A landscape with many peaks, sampled at points; each row gives a point and its height.
From any point a climber steps to the highest of the 2 points nearest to it. It stops when none of these is higher. Distance is the straight distance between rows; heights are no part of it.
Q409: [146 117 146 158 111 117  77 145 104 126 107 130 150 131 146 128 173 145
 148 137 139 100 153 137 107 136 126 121 124 151 150 118 118 139 144 162
 123 115 169 126 124 124 160 153 155 157 119  99  98 107  96 108 102 142
 113 113]  (h 76)
Q966: [142 158  82 133 114 117 188 138 111 154 135 137 120 113  74 120 111  72
 120 156  91 159 117 131 113 100 153  98 127 124 136 178 169 149 197 120
 140 118 137 121 134 144 117 139 133  92 140  92 148 135 153 141 189 155
 137 123]  (h 324)
Q945: [155 124 131 156  81 129 174 146 148 140 116 146 116 127 116  53 131 124
 183 149  74 141  86 157 152 123  64 124  82 146 127 128 163 143 159 150
 107 101 177 114  98  74 141 145  92 113 145  83 100 131  89 161 152 121
 137  83]  (h 151)
Q301: [104 161 151 165  74 186 155 145 128 106 149 143 127 106 155 145 102 137
 142 121 220 118 100 148 143 154  95 144 140 129 112  76 108  81  91  97
 105 139 105 214  82  90 154 111 103  63 122 100  69 145 110  61 145 111
 111 174]  (h 241)
Q774: [175  57 134 110 137 109 146  91 140 100 136 130 153 170 114  14 117 154
 196 137  77 127 125 113 138 115  75 145 104 148 123 117 132 167 135 142
 107 132 147 107 103  97  89 135  82 143 122 168 144 139 135 157 131 104
 151  97]  (h 174)
Q568: [ 90 131 133 114 144 154  76 133 133 138 106 137 138 134 125 155 126 152
 120 100 168 133 146 126 103 144 197 119 133  95 127 147 121 106 103 101
 151 124  99 118  97 162  93 123 145 156 141 107 111 132 149 111 131 161
 129 116]  (h 218)
Q701: [107 123 107 123 126 145  46 138 106 141  95 158 129 144 101 127 124 159
 126 144 133  82 143 113  94 120 220 144 117  65 138 124 142 125 127 151
 108 168  88  66  47 115 136 111 169 156 140 134 113  94 136 146  86  99
 140  39]  (h 105)
Q321: [127 117  73 125 152 112 101 113  83 101 129 135 144 131  87  74 136 149
 136 133  84  94 138  87 152  88 143 142 127 139 147 147 133 133 120 172
 142 115 101 111 155 123 162 125 118 143 109 168 195 122 147 130 106 125
 124  83]  (h 660)
Q676: [101 145 133 153 110 179 132 174 149 122 129 115 145  84 122 128  58 109
 130 115 153 156  87 143  90 110 148 176 127 113 145  83 140  70 122 147
 111 155  84 146  42 127 154 148 138  96 153  88  96 143 128 123 144 153
 106 106]  (h 357)
Q137: [ 98 155 138 133  90 159 117 149 127 124 123 135 130  99 145 127 138 167
 119 126 153 106 126 143 158 128 130 194 103 134 137 105 121  87  77 120
 122 122  89 124 103 114 190 146  96  95 138 141 110 113 106 124  76 161
 104 107]  (h 308)
Q860: [128 117 152 119 129 151 100 138 136 138 137 130 141 147 166 183 122 152
  85 106 163 156 129 155  87 167 151 128 148 120 127 145 103 130  81 131
 148 101 141 126 153 175  94 158 120 157 127 118 135 124 110 115 151 189
 116 164]  (h 286)
Q755: [ 79 177 109 132  88 129 149 136 138 123 151 175 117 154 135 172 174 148
 117 115 163 117  91 172  89 194 111 122 103 129  88 192  94 123 116 137
 133 133 136 129 180 137 181 142 134 128 130  99  81  95  75 114 144 186
 106 135]  (h 50)
Q371: [105 176 114 118 155 128 124  96 141 138 140 103 102 117 150 163 111 106
 126  96 121 138 128 129 116 110 104 115 146 134 127 131 124 130 115 112
 161 128 112 147 168 153 128 158 143 129 126 125 146 170 154 144 142 190
  93 154]  (h 310)
Q270: [130 122 130 147 137  70 162 140 107 124 117  95 127 117 107 146 143 122
  84 169  81 122 161 124 183  80 108 149 117 165 148 100 131 153 158 153
 122  92 146 115 161 156 132 119 117 148 110 147 181 143 139 106  98  57
 130 163]  (h 433)
Q178: [ 87 176 144 144 135 129 142 154 109 135 149  95 108  81 122 150 117 120
  75 141 122 136 143 115 184 105  91 162 128 128 140 122 133 120 134  94
 129 131  48 159 158 141 160 161  85 107 137 181 149 147 157 116 141 114
  90 157]  (h 272)
Q211: [147 130  96  91 128  69 160  94 146 152 121 137 100 131 100 125 133  55
  94 116  77 133 136 132  97 112 137  54 146 155  83 199 119 159 187 154
 163 103 193 110 194 133 127 110 164 128  92  59 181 132 120 158 124 162
 186 133]  (h 409)
Q118: [106 172 120 132 114 154 158  85 125 142 133 141 108 141 112 159 150 158
 124 116 159 136 140 141 149 210  95  98 129  87 117 189 159 145 121  74
 147 131 114 170 162 152 112 130  90 100 105 140 105 134 175  99 138 165
 143 167]  (h 279)
Q589: [121 122  55 129 127 117 166 104  85 107 142 150 116 144  66  73 108 115
 100 135  73  96 138  64 167  94 125 137 122 119 114 183 151 156 135 130
 153 146 108 117 175 102 158 123  75 117 111 173 193 145 166 154 136 139
 148  86]  (h 601)
Q310: [156 133  98 110 181 128 169 131 142 143  78 115 132 127  54 120  97  68
 159 139 143 157 122 107  93  89 199 132 147  81 166 136 166 132 168 116
  91 166  98 126  72 128 104  88 182  81 174 115 124 102 162 140 169  75
 141  83]  (h 244)
Q607: [115  94 167 148 173 129  98 107 165  89 117 104 147 173 163 135 139  96
 170 128 143 115 127 107  49 121 138 102 158 103 132  83 107 111 147 164
  99 190 139 124  75  71 126 152 218 152 185 110  57 117 116 144  77 105
 133  58]  (h 195)
Q594: [151 136  74 140 150 127 154 127 135 150 120 114 138 152  51  94  89  90
 164 148 131 157 131 119 133 128 179 102 144  63 145 149 177 175 165  88
 114 171  74 117  82 129  97 126 143 103 127 164 152 107 187 138 180 130
 126  66]  (h 217)
Q91: [147 129 134 141 156  93 202 146 121 103  91  79 123 130  66 103 119 103
 158 172 116 141  90 111 130  76 142 151 139 101 163  93 141 139 183 137
  86 156 103 111 103 108 115 108 177  89 176 152 124 107 154 125 167  21
 130  89]  (h 276)
Q74: [142 106 119 138  98 154  55 114  93 150 121 178 158 124 157  90 172 231
 120 128 144  92 159 148 174 130 137 123  93 145 122 129 124 119  85 137
 114 103 143 109 123 141 146 105  90 107 125 133 101  89  85 102  72 155
 159 119]  (h 448)
Q427: [142 111 137 102 168  98 161 144 128 132  84  90 127 135  97  92 147 100
 159 166  92 124 136 125 131 108 153 113 118 135 129 157 153 167 182 108
 102 126 157  61 114  87 121  95 157 131 122 127 136  98 130 166 119  80
 147  89]  (h 335)
Q306: [164  65 138  76 181  80 142  90 142 104 152  76 145 156 118  84 113 134
 171 143  80 150 166  99 145  97 126 127 117 142 123 107 124 137 106 150
 156 113 117  54 164 123  77 113  92 188  70 179 202 140 151 177  95 112
 144 108]  (h 402)
Q248: [111 178 102 125 135 140 185 190 137 153 151 135 121  76 141 192  99  67
  74 141 113 148  91 137  99 109 163 160 108 141 149 150  92 112 171 136
 148 131 126 134 154 175 155 140 130 110 151  85 138 123  99 125 184 153
 102 178]  (h 328)
Q138: [112 125 165 134 134 140  98 128 133  94  84 113 112 132 136 122 149 126
 106 125 158  72 150  88 161 116 154 146 152 120 150 123 122 104 156  90
  93 141 141 128  81  99  99 114 179 144 150 110  89 121 133  89  94  68
 131 127]  (h 165)
Q295: [137 132 113 101 115  81 128  89 140 152 142 198  90 146 175 160 172 141
 109  75 104  95 118 118 112 167  75  78  91 160  67 200 118 126  81 119
 130 141 189 152 190  93 167  81 129 117 114 110  92 102  79 149 127 145
 181 179]  (h 445)
Q245: [149 120 108  89 151 116 192 137 138 153 104 101  97 142  98 112 127  57
 141 162  85 177 130 134 120 137 154  89 119 107 129 178 160 169 192 101
 117 150 147  81 125 129  74 112 156 110 115 109 176 106 169 172 158 108
 166 125]  (h 300)
Q38: [179 114 121 151 107 124 167 138 133 104 107 115 143 165  88  83 112  87
 195 121 143 153 106 141 106 142 154  72 175 108 144 155 174 166 188  90
 100 168 120 156  86 101  81 131 184 101 125 132 116 127 176 131 180 112
 127  83]  (h 188)
Q579: [143 128 110 122 168 101 162 124 100 103  87  95 114 124  72 119 145  85
 142 184 106 112 126 135 128  61 145 153 119 125 156 118 156 126 185 155
 108 135 159  58 110  90 140  89 185 119 171 126 136  96 134 135 124  44
 134  81]  (h 307)
Q491: [156  76 177  87 128 155 171 141 161 121 124  98 146 115 136  62 112 121
 178 153 108 188  87 148 153 170 134 114 138 127 151 132 153 149 112  72
  96 121 148 103  56  81  49 137 102 102 137 124 100 118 129 187 152 107
 144 131]  (h 137)
Q588: [163 132  81 138 107  83 143 109 104 144  96 161 103 130  87 130 167  65
 110 132  87 103 130 106 104  92 141  80 124 152 113 181 142 140 210 177
 150 105 184 118 182 113 170 110 182 123 129  82 160  97 107 127 131 137
 167 108]  (h 437)
Q509: [119 115 164  91 226 125  87 136 113 138 123  89 152 137 132 145  84 138
 131 133 149 125 161  95 110  98 180 144 131  98 129 114 128 127  85 119
 147 154  51  80  94 161  75 115 144 174 129 201 171 152 151 159  78 133
 122  67]  (h 599)
Q417: [108 128 157 162 125 136  75 115 142  86  95 126 104 157 126 122 147 115
 132 103 169  92 130  95  96 123 148 121 160  93 128 114 114  94 165 112
 110 187 122 146  78  79 128 124 241 141 162  90  57 123 125 108 102  81
 120  74]  (h 178)
Q713: [148  93 163  99 157 125 143 158 167 103 108  92 135 112 138 103 116  85
 171 129 114 178 100 140 133 133 123 153 159 134 141 115 124 123 129 111
 100 114 170 105  64  77  97 113 136 140 144 101 101 126 122 171 153  74
 132 147]  (h 158)
Q496: [155  70 154 130  86 182 100 122 116 130 121 159 143 145 153 112 141 162
  93 112 157 138 155 127 153 189 156 104 145 120 133 140 127 165 127  75
 138 110 153 138 104 146  55 128 127 127 126  92 112 110 149  93 167 124
 171 163]  (h 364)
Q401: [146 112 140 154  80 136 113 104 103 160 108 173 126 120 166 128 173 177
  75 111 118  90 141 115 164 133 118 136 106 156 131 134 151 133  78 111
 123  85 139 139 138 134 145 109  95 104 133 123 118 113 103 108 112 123
 198 166]  (h 425)
Q280: [104 116 112 103 192 124  65 104 106 106 110 126 156 127  97 113 103 152
 134 111 124 105 154  77 118  87 187 123 155 113 146 119 130 113 113 133
 151 135  87  83 142 120 123 100 150 172 109 185 174 131 184 148  85 127
 125  63]  (h 598)
Q847: [137  70 167 133 130 139 138 117 147 131 127  98 139 181 147  90 152 157
 148 170 130 144 172 129 177 195  89 126 129 145  92 150 138 171 158  71
 126 134 131 117 116 128  53 156  86 149  76 200 150 132 169 119 122  99
 130 137]  (h 384)
Q976: [144  72 175  79 176 119 115 130 131 121 136  90 165 132 151 112 128 151
 158 148  74 154 168 137 165 108 137 137 104 162 124 115 136 141  84 118
 165  84 152  47 131 129  55 121  72 167  73 176 169 158 134 196  77 121
 130 123]  (h 436)
Q762: [131 133 178 141 110 144 147 171 143 118 107  98 127  90 155 125 110  85
 112 136 130 136 112 125 172 129 113 143 141 150 132 129 106 120 123  84
 106 111 157 161  65 109  87 145 108 103 146 104  96 155 140 133 151  78
 129 174]  (h 182)
Q949: [134 139 125  77 134  75 143  92 163 145 136 142 108 119 159 181 103  93
  61  87  96 133 117 118 117 145 142  76 140 152  95 207  93 145 135 127
 173 119 171 116 228 150 117 104 162 140  89  73 190 125  91 150 131 175
 172 174]  (h 383)
Q386: [115 135 137  93 145 109 124  93 132 128 117 108 108 136 133 145 120 117
 123 116  74 130 172 126 150 126 116  99 108 151 112 176 135 140 146  87
 159 106 147  91 205 132  95 127 110 157  57 128 187 143 140 182  86 160
 153 144]  (h 502)
Q870: [182  78 129 111 123 122 140 114 149 122 105 118 131 169 105  85 114  83
 196 137 143 174  85 136  68 137 161  77 169 114 157 147 146 160 163 147
 101 149 172 101 102  87  90 137 179 139 152 104 102 112 135 174 170 113
 142  90]  (h 160)
Q742: [139 113 128 141  92 122  59 144 102 103 125 169 137 167 136 100 175 135
 127 125 130  75 167 131  99 110 168  95 108 123 165 129 123 138 138 177
 122 145 187 107 112  86 170 133 185 165 128  95  89  87  78 123  97 117
 134  63]  (h 84)
Q429: [133 135 131 148 137  90 132  96 131 183 178 113 125 122 185 145 111 139
 111 147  46 176 127 139 160 109  72 117  99 158 118 101 129 143  60 130
 146 109 155 129 187 136 153 128  67 132  86 163 168 189 111 173 114 166
 129 187]  (h 220)
Q224: [136 141 126 145 131 107 132 136 114 146 164  93 124 112 143 147 117 133
 151 151  75 163 109 140 134  92  69 161 123 150 134  61 140 135 103 163
 126  99 145 131 145 147 151 137  74 138 112 158 158 166 123 147 150 143
  91 160]  (h 231)
Q834: [161  99 128  80 204  98 165 114 163 101 109  77 120 151  78  95 118  93
 182 154  75 149 141  99 135  83 144 136 131 134 144 134 149 136 148 151
 128 115 133  42 152 104 108  95 144 142 106 163 173 135 160 180 111  83
 142  98]  (h 370)
Q543: [159 103 101 108 113 133  34  74  86 154 154 204 175 124 160 119 168 206
 128  94 124 114 159 145 139 136 174  78 106 115 118 153 134 119  92 137
 138  99 149 105 169 146 123  94 103 153  99 134 121  95  93 132  68 191
 173 102]  (h 471)
Q163: [145 150  76 134 121 148 142 119 129 147 113 142 120  97 100 152 105  84
 149 102 131 144  70 122  66  73 154 119 153 130 165 110 138  97 140 161
 136 120  95 140 120 138 162 145 162  97 154 110 130 131 123 140 159 171
 123 108]  (h 395)
Q984: [ 93 175 140 134 172 120 121 156 122 126 137  80 136  93 139 182 119 118
 125 124 142 131 134 112 120  98 102 169 131 130 133 100 118  89 116  95
 143 140  73 156 133 146 157 162 140 161 138 155 150 163 149 121  89 146
  68 132]  (h 288)
Q808: [121 129 173 171  87 147 133 179 139 125 160 103 144 112 177 156  94 146
 129 145 184 160 110 180 132 173 111 144 151 137 112  79  99 106 108 126
 107 140 124 213  87 134 107 141 106 101 141 105  89 147 123  77 178 135
  98 157]  (h 268)
Q255: [ 94 156 116 108 122 117  98 112 137 123 133 133 112 167 144 159 158 141
 136 110 135 116 126 162  85 177 114  87 118 138  78 191  99 139 129 136
 146 113 153 127 185 147 138 159 156 178 116 107 115 118 106 141  97 198
 106 116]  (h 58)
Q650: [116 177  90 103 132 124 167 170  92 167 132 148 116  73 116 185 121  94
  68 128  85 128 116 131 113  94 179 135 101 137 149 148 136  89 144 123
 140 113 128  93 195 160 180 115 125  97 158 101 150 137  93 122 150 148
 147 164]  (h 358)
Q75: [131 148 133 159 136 147 114  81 123 118 135 113 100 117 150 160 137 145
 155 110 192 103 127  91 122 151  65 134 162 135 114  96  75  93  77  87
 105  98 138 199 139 113 122 108 124 126 117 111  84 171 149  75 114  96
 119 201]  (h 230)
Q763: [126 148 116 153 136 123 105  86 113 113 156 107 110 125 148 139 145 134
 133 121 169  94 139  77 146 120  35 166 160 154 115  44  77  93  85 137
  98 135 117 203 144 108 160 135 108 116 119 164 115 153 144  76 109  95
  83 173]  (h 219)
Q392: [160 158  75 132  90 126  93  73 105 139 127 208 122 142  96  90 198 136
 143  97 109  58 158  95 123 124 145  86  81 129 110 182 126 146 171 148
 133 117 160 128 166 104 176 101 151 133 105 125 123  71  83 148  94 149
 145  67]  (h 490)
Q45: [111 106 173 115 173 142  79 131 124 125 128  81 145 134 146 127  96 158
 139 135 152 127 181 105 138 150 122 149 146 133 122 112 111 129  89  82
 140 127  91 112  95 139  76 133  96 182 114 191 142 167 161 124  89 137
  99 105]  (h 523)
Q562: [100 159  98 107 159 171 101  99 139 147  96 154 116 108  93 164 111 116
  98  90 151 104 153 106 134 137 184 125 147  76 142 175 137 128 119  77
 146 135  76 144 128 153  88 115 127 103 133  94 133 104 198 113 152 149
 147 141]  (h 232)
Q264: [ 96 208 162 140 106 178 184 152 137 139 149 135 117  79 153 158  80 111
  97 110 193 132  95 147 155 148 123 146 137 126 119 117 119  72 110  75
 124 161  71 219 114 105 138 136  94  45 127 124  69 132 121  93 169 120
 117 179]  (h 224)
Q660: [156 143  93 111  96 105  89  69 109 139 131 222 116 159 133 144 191 161
 134  51 112  60 133 101  95 159 111  63  86 134  99 198 124 132 113 145
 135 124 165 156 186 110 181  81 149 115 108 122  79  83  41 141  86 150
 183 131]  (h 466)
Q915: [123 179 107 116 116 122 170 150 107 159 130 162 115  69 141 164 136  99
  88 121  64 121  93 114 142  70 126 133  84 164 131 146 163  89 110 132
 142 108 135 102 166 101 219 105  96  68 141 128 135 129  82 159 114 156
 167 163]  (h 381)
Q895: [ 96 162 131 156 106 138 134 145 153 109 147 133 123 111 184 200 131  95
 119 114 178 135  64 127  86 137 122 175 139 142 115  53  79  63 118 155
 115 141 123 187 125 148 198 114 164 117 161 100  90 133  98  95 153 131
  90 183]  (h 273)
Q556: [104 164 138 147  87 145 114 158 148 109 134 163 118 115 158 148 155 141
 125  98 176  87  78 137 103 146 125 179 112 154 122 109 109  72  93 134
 131 129 132 139 116 101 218 134 136 115 155 106  83 100  74 107 102 141
 111 163]  (h 292)
Q749: [147 126 148 153 137  65 134 105 137 129 124 106 115 131 153 143 157 129
  99 133  84 129 172 117 170 129  82 110 113 169 112 137 137 143 143 129
 148 113 168 125 189 135 121 105 112 144  73 129 175 156 139 137  90 124
 170 189]  (h 469)
Q986: [105 165 161  86 172 112 133 123 197 117 131  94 105 135 169 176  84  65
 119  98 114 148 119 134  91 138 106 103 151 134 109 145  77 117 132 118
 175 134 150 127 176 161  93 153 158 168 111  93 139 159 124 168 133 175
  78 158]  (h 333)
Q514: [108 181 110 111 138 127 161 130 111 154 131 153  94 101 136 233 149 145
  78 109 136 108 122 132 136 162 109 126 107 125 119 159 137  93  97 103
 137 122 107 135 195 163 187  94 115  82 115 164 114 119 116 104 134 137
 144 209]  (h 249)
Q512: [116 127 112 163 110 128 158 148 109 100 168 116 148 103 108 125 115 133
 140 144 175 113 101 109 130  83 106 162 151 129 160  35 129 104 165 171
 104 157  45 186 121 153 187 135 163 112 142 172 152 132 173  56 130 113
  89 136]  (h 377)
Q906: [ 90 160 134 127 107 138 154 152 140 144 136 123 123 140 123 148 137 135
 123 139 136 132 148 160 150 171 135 128 113 117 121 180 160 142 161  79
 125 103 123 121 132 169 104 157 101 115 125 129 134 114 141 123 153 159
 118 126]  (h 302)
Q481: [155 118 111 122 174 122 122 109 134 116 117  95 139 114  83 114  93 120
 175 137 123 154 109 130  90  65 139 135 159 129 164  72 147 123 125 181
 131 121 106 120 100 135 136 138 159 124 158 119 145 141 157 159 154 116
 105 106]  (h 431)
Q190: [135  70 137 142 138 109 127 134 135  80 132  83 151 155 117  51 116 160
 152 156 116  96 125 124 176 108  73 178 129 157 121 104  95 163 126 147
  87 148 110 123 104 109 108 138  95 157 123 199 145 149 142 131 100  96
 106  86]  (h 191)
Q869: [123 130  77 143  96 156  75 117  93 129 103 183 112 139  66  80 125 160
 134 141 128  88 137 127 131 102 201 151 110  88 156 132 156 128 129 152
 120 127  72  66  71  92 171 100 137 117 133 138 149  93 127 138 108 107
 117  53]  (h 98)
Q690: [ 87 158 131 135 117 178 151 163 119 122 134 128 158  79 102 115  80 132
 119 139 163 134 101 133 135  87 148 185 116 109 162  78 161  89 127 133
 132 146  41 131  91 130 185 151  90  83 149 138 136 126 140 106 123 155
 109 109]  (h 331)
Q882: [ 96 128 148 162  95 124 152 170  93 105 167  87 133 123 126 116 112 146
  93 158 146 114 121 132 183 108  71 191 143 129 130  71 103 136 134 132
 109 139  66 201 127 136 153 168  69 128 117 211 143 155 147  81 128  72
  66 142]  (h 304)
Q879: [110 164 122 141 115 130 128 136 156 122 158 152 102 158 181 201 144 125
 125  82 172 129  65 135  89 196  83 157 146 137  85  94  72  73  46 138
 102 138 144 186 157 126 188  98 118  88 144 107  99 126  95 116 160 118
  90 216]  (h 257)
Q639: [104 157 126 142 105 122 166 173 121 125 106 129 137 117 129  90 137 125
 137 149  86 120 113 138 155 110  93 144  90 162 142 139 146 125 165 123
 109 106 160 100 103  99 158 149 111 124 136 134 123 130 109 139 129 123
 101 114]  (h 138)
Q263: [156  56 151 133  76 145 127  87 134 168 131 173 147 153 172  74 147 166
 113 138 123 141 161 133 185 197 125  87 130 123 105 144 153 166 136  77
 147 111 176 135 112 118  52 136  85 123 116 115 115 103 164 131 131 159
 198 158]  (h 394)
Q677: [124 167  82 134 116 163 197 149 128 162 137 160 120  97  81 138  91  61
 133 139 133 157  98 142  88 114 178 108 124  93 137 136 155 111 200 128
 153 144 110 157 119 160 135 145 139  62 148 119 129 147 147 130 197 165
  99 100]  (h 356)
Q416: [112 166 115  94 142 150  96  86 117 134  92 154 103 109 129 183 139 123
  88  65 138 121 151 109 141 143 156  98 125 108 134 197 130 110  88  87
 169 114 118 134 185 162 121  80 138 117 132  99 132 112 140 122 124 161
 188 171]  (h 242)
Q254: [140 134 131 138  75 136 179 129 111 175 117 195 133  93 173 122 148 155
  72 137  82 114 101 142 172  89 117 157  61 158 137 124 172 117  88 141
 121  81 147 116 128 107 192 121  65  67 143 126 117 109  86 140 127 125
 186 158]  (h 403)
Q408: [128 121 165 160 151 132 103 133 152  91 135  96 139 123 147 132 114 108
 187 112 171 146  89 135  90 129 106 114 163 127 115  81 104 105 142 149
  97 183 133 166  61  94 118 151 185 147 166 100  99 157 140 124 121 138
  98  99]  (h 216)
Q289: [100  92 165 124 151 117  29 164 130 119 121 134 142 165 142 143 142 168
 112 134 154 121 174 105  92 128 209 115 135  50 131 107 111 137 104 154
 111 172 119  72  62 121 103 110 185 177 146 134  65 108 133 142  49 109
 144  68]  (h 113)
Q111: [152 144  78 161  84 100 122  72 116 133 108 164 122 130 100 104 183 126
 153 118 130  70 148  90 117 104 106 101 123 153 125 140 150 129 183 154
 118 125 155 137 165  98 180 111 186 120 126 122 139 100 104 123 112 110
 129 107]  (h 465)
Q412: [ 85 155 117 102 146 155 130 153 134 147 129 157 147 136 156 215 133 167
  75  98 177 129 151 155  75 168 168 125 126 104 102 186  91 135  51 115
 157 109 128 123 189 209 140 143 114 133 142 127 134  88  82 100 145 183
 130 155]  (h 267)
Q425: [132 118 143 157  84 167 116 158 133 115 125 130 136 105 127 100 108 148
 143 128 151 146  81 165 119 112 129 162 117 130 141  81 154 101 115 151
 105 130 134 127  57 114 146 136 131 107 175  78  76 124  89 119 156 121
 109 125]  (h 332)
Q25: [155  84 110 159  71 155 113 133 111 145 114 173 130 134 127 121 148 144
  88 107 157 129 139 146 123 142 184 133 134 124 148 153 148 155 143 144
 132  96 155 116 112 146 100 132 140 123 142  83 123  90 104 103 176 120
 173 144]  (h 337)
Q893: [150  73 159 129 120 158 110 198 142 127 129 110 155 117 146 139 119 156
 112 152 168 172 112 176 103 144 150 164 135 114 128 100 118 143  89 170
 116 120 151 119  60 157 109 142 123 149 156  81 116 134 101 111 166 113
 111 136]  (h 305)
Q790: [141 116 104 149 128 139 176 178 119 107 158  96 163 107  76  99  69 138
 147 154 152 150  90 159 133 101 113 154 138  94 154  57 157 125 175 167
 110 173  45 173 103 153 147 133 117  94 150 179 136 156 169  88 175  92
  98  99]  (h 423)
Q703: [147  75 139 110 134 137  98 152 151 104 117 127 130 181 136  87 143 111
 139 127 141 143 109 148  67 141 169 107 152 112 139 125 121 153 148 171
 121 154 148  76  84 115 103 155 170 164 146  85  83 103 115 135 154 127
 137  83]  (h 140)
Q566: [106 173 151 129 115 157 171 168 160 113 135 124 112  89 161 145  95  87
  91  91 150 128 117 128 163 159 113 127 161 137 122 166 116  86 121  73
 110 138 131 180 122 115 110 131 106  87 143  74  98 144 132 113 157 128
 113 186]  (h 203)
Q167: [140 118 158 155 138 123 101 163 154 125 153  83 139 140 174 142  94 127
 173 146 174 167 111 177  86 163 111 115 165 112 103  67 100 132 125 150
 104 158 125 180  74 147  72 151 150 155 125 117 109 179 151 103 149 141
  78 130]  (h 238)
Q877: [117 154 130 136 138 136 151  85  98 134 123 138  83 133 106 186 164 153
 103 121 141  94 147 107 175 163  72 122 109 131 114 141 136 133  89  98
 132 110  84 173 196 161 138 116  88  89 114 174 116 116 156  69 113 125
 148 201]  (h 263)
Q140: [ 96 129 157 132 112  95 169 166 116 120 115  98 150 105 111  72 143 128
 163 174  98  95 121 161 154  96  82 188  79 148 143 102 132 118 164 132
  89 138 149 107  82  93 162 150 124 138 150 157 107 132 104 128  87  68
  78  65]  (h 124)
Q326: [112 120 142 128 127 121 155 137 135 142 145  85 121 152 123 124 119 142
 148 166 114 152 155 156 150 180 117 101 136 123 129 155 161 172 166  82
 119 127 104 141 127 160  74 161  88 130 100 184 157 151 181 141 141 149
  90 119]  (h 336)
Q147: [138 119 131 140 125 106 151 172 103 135 159  67 154  98 124 137 118 151
 153 185 120 168 102 184 144  96  69 200 109 133 157  30 114 121 114 173
 125 104 123 147 111 143 143 132 101 147 144 166 130 167 134 128 129  71
  58 147]  (h 250)
Q432: [ 93 172 125  92 156 115 137 121 121 144 129 153 108 115 146 231 139 150
  59  76 129 115 147 152 132 161 152 118 110 113 105 219 118 114  59 107
 151 119 126 128 210 181 136 107 114 113 120 116 137 102  77 109 115 166
 165 187]  (h 253)
Q554: [115 130 122 147 137 105 164 172 103  97 174  82 130 108 118 159 106 105
 118 154 139 133 132 101 153  94  93 189 158 119 162  44  96 113 165 172
 136 143  52 196 148 166 157 173 101 150 141 224 177 155 149  79 132  68
  70 148]  (h 338)
Q3: [162 105 114 138  96 121 131  79 141 148 124 171 152 140 123  42 142 160
 162 139  63 127 125 116 149 119  73 108  67 148 114 136 161 170 120 148
 130 117 173  93 106  84 135 135  70 131 122 111 143 129  98 163 134 151
 162  89]  (h 162)
Q173: [116 117 153  73 150 101 115  85 202 115 140 114 119 144 165 157 110  86
  94  86 118 144 118 122  95 157 131  57 160 165  86 184  64 145 125 131
 193 144 189 103 214 134  96 142 170 174  71  64 175 134  87 139 121 151
 120 174]  (h 362)
Q507: [166 128  85 146  84 137  67 123  83 121 126 198 134 155  70  73 166 134
 140 133 126  84 151 121 105  84 174 104 103  97 162 128 152 143 165 183
 118 137 163  72  93  95 172 113 166 149 128 116 113  94  93 151 102  99
 143  24]  (h 91)
Q663: [135 152  70 106 116 126  96  26 109 140 135 180 104 143  88  95 159 141
 142  84 124  89 144 100 127 156 126  85 143 120 103 184 155 154 154 102
 164 117 122 139 172 122 119  95 152 138 110 130 130  99 145 142  95 160
 150  98]  (h 519)
Q760: [126 105 139 132 121 115  87 122 149 134 127 148 126 171 174 122 157 136
 154 126 123 138 153 156 120 157 109  99 118 172 100 127  96 144 138 147
 134 106 189 114 144 119 111 142 115 174 101 102 108 135 101 127 112 148
 127 140]  (h 67)
Q300: [112  87 175 123 144 142  56 193 151 105 134 130 140 159 132 124 116 137
 111 125 159 138 125 135  65 142 187 111 136  78 125 126 101 141 101 184
 133 163 128  80  78 127 125 151 161 189 163  98  86 128  99 141 111 141
 124  67]  (h 125)
Q987: [118 161  88 123 135 136 147  91 117 158 138 124  97 121 102 116 113 117
  98 139  79 140 140  98 162 104 122  88 133 118 123 170 161 153 140 104
 157 117 110  94 185 130 136 137  91 125 117 164 197 138 165 158 128 153
 143 121]  (h 550)
Q581: [153 109 123 117 171 140 155 154 137 123 156  67 144 128  91  92  76 126
 182 147 133 190 109 143 119 105 120 132 144 108 155  97 149 151 138 145
 117 158  54 139  97 147  91 138 123 124 147 174 140 164 169 124 158 101
  98 107]  (h 492)
Q366: [111 144 149 143 138 143  97 125 161 104 133 120  95 124 179 164 140 116
 135  94 180 116 112 114 112 190  83 138 163 149 104  92  45  77  58 105
 124 126 178 174 128 109 134 106 140 140 138  62  99 147 105  96 127 120
 114 191]  (h 243)
Q526: [128 102 177 105 177 133  89 128 119 117 115  95 150 114 143 140 115 146
 107 130 110 141 183 120 159 110 153 159 133 149 128 102 135 116  76 114
 155  73 125 102 132 156  74 123  92 164  92 152 159 154 148 153  89 123
 132 149]  (h 473)
Q212: [145  87 135 129 116 115 144 144 136 139 124 141 126 135 154 163 130 125
  80 133 123 169 116 154 105 156 172 129 141 144 131 156 119 180 125 147
 133 105 156 127 142 194  81 155 132 143 121  96 155 109 120 107 195 156
 151 166]  (h 309)
Q447: [140 100  93 117 121 151  54  41 110 143 145 177 136 138 122  99 159 192
 139  91 137 119 162 120 151 162 127  89 138 115 104 147 139 123 109 105
 156 109 118 121 167 139 108 111 112 143 108 139 112 117 143 131 108 176
 171 118]  (h 493)
Q959: [127 108 124 145 149 101 111  99 125  79 147  86 132 153 156  70 110 137
 145 137 117  97 135  84 183 115  40 169 154 152 113  62  67 120  97 146
 102 133 124 182 144 101 131 138  87 150 118 189 151 180 140 103 109 113
  68 145]  (h 208)
Q671: [132  74 153 144  95 106 129  93 134 152 131 143 129 152 154  85 160 156
 132 153 106 134 199 116 185 191  77 100 105 173  96 121 140 172 150  90
 147 128 170 141 131 132  65 147  84 161  71 136 129 128 156 135 118 131
 171 156]  (h 427)
Q814: [142 111 162 124 120 136 173 192 103 142 134 100 144 101 120 141 109 144
 126 187 138 175 119 191 122 107 122 193 119 110 157  64 145 137 130 163
 122  97 121 148  73 177 103 139 105 123 156 125 131 140 119  98 166  94
 103 155]  (h 275)

Where does a climber stop that starts at each point below?
Q945 | Q676
Q742 | Q509
Q870 | Q509
Q245 | Q509
Q140 | Q676
Q562 | Q671
Q568 | Q671
Q248 | Q663
Q514 | Q671

Call two points neighbours if one is among the 2 nearest of the other. Go from one point of each pair to the other, from neighbour to neighbour, staying as high as possible. Name the lowest point that can't be avoided.
Q581 / Q676 | Q224
Q663 / Q509 | Q245
Q581 / Q392 | Q248
Q321 / Q509 | Q280
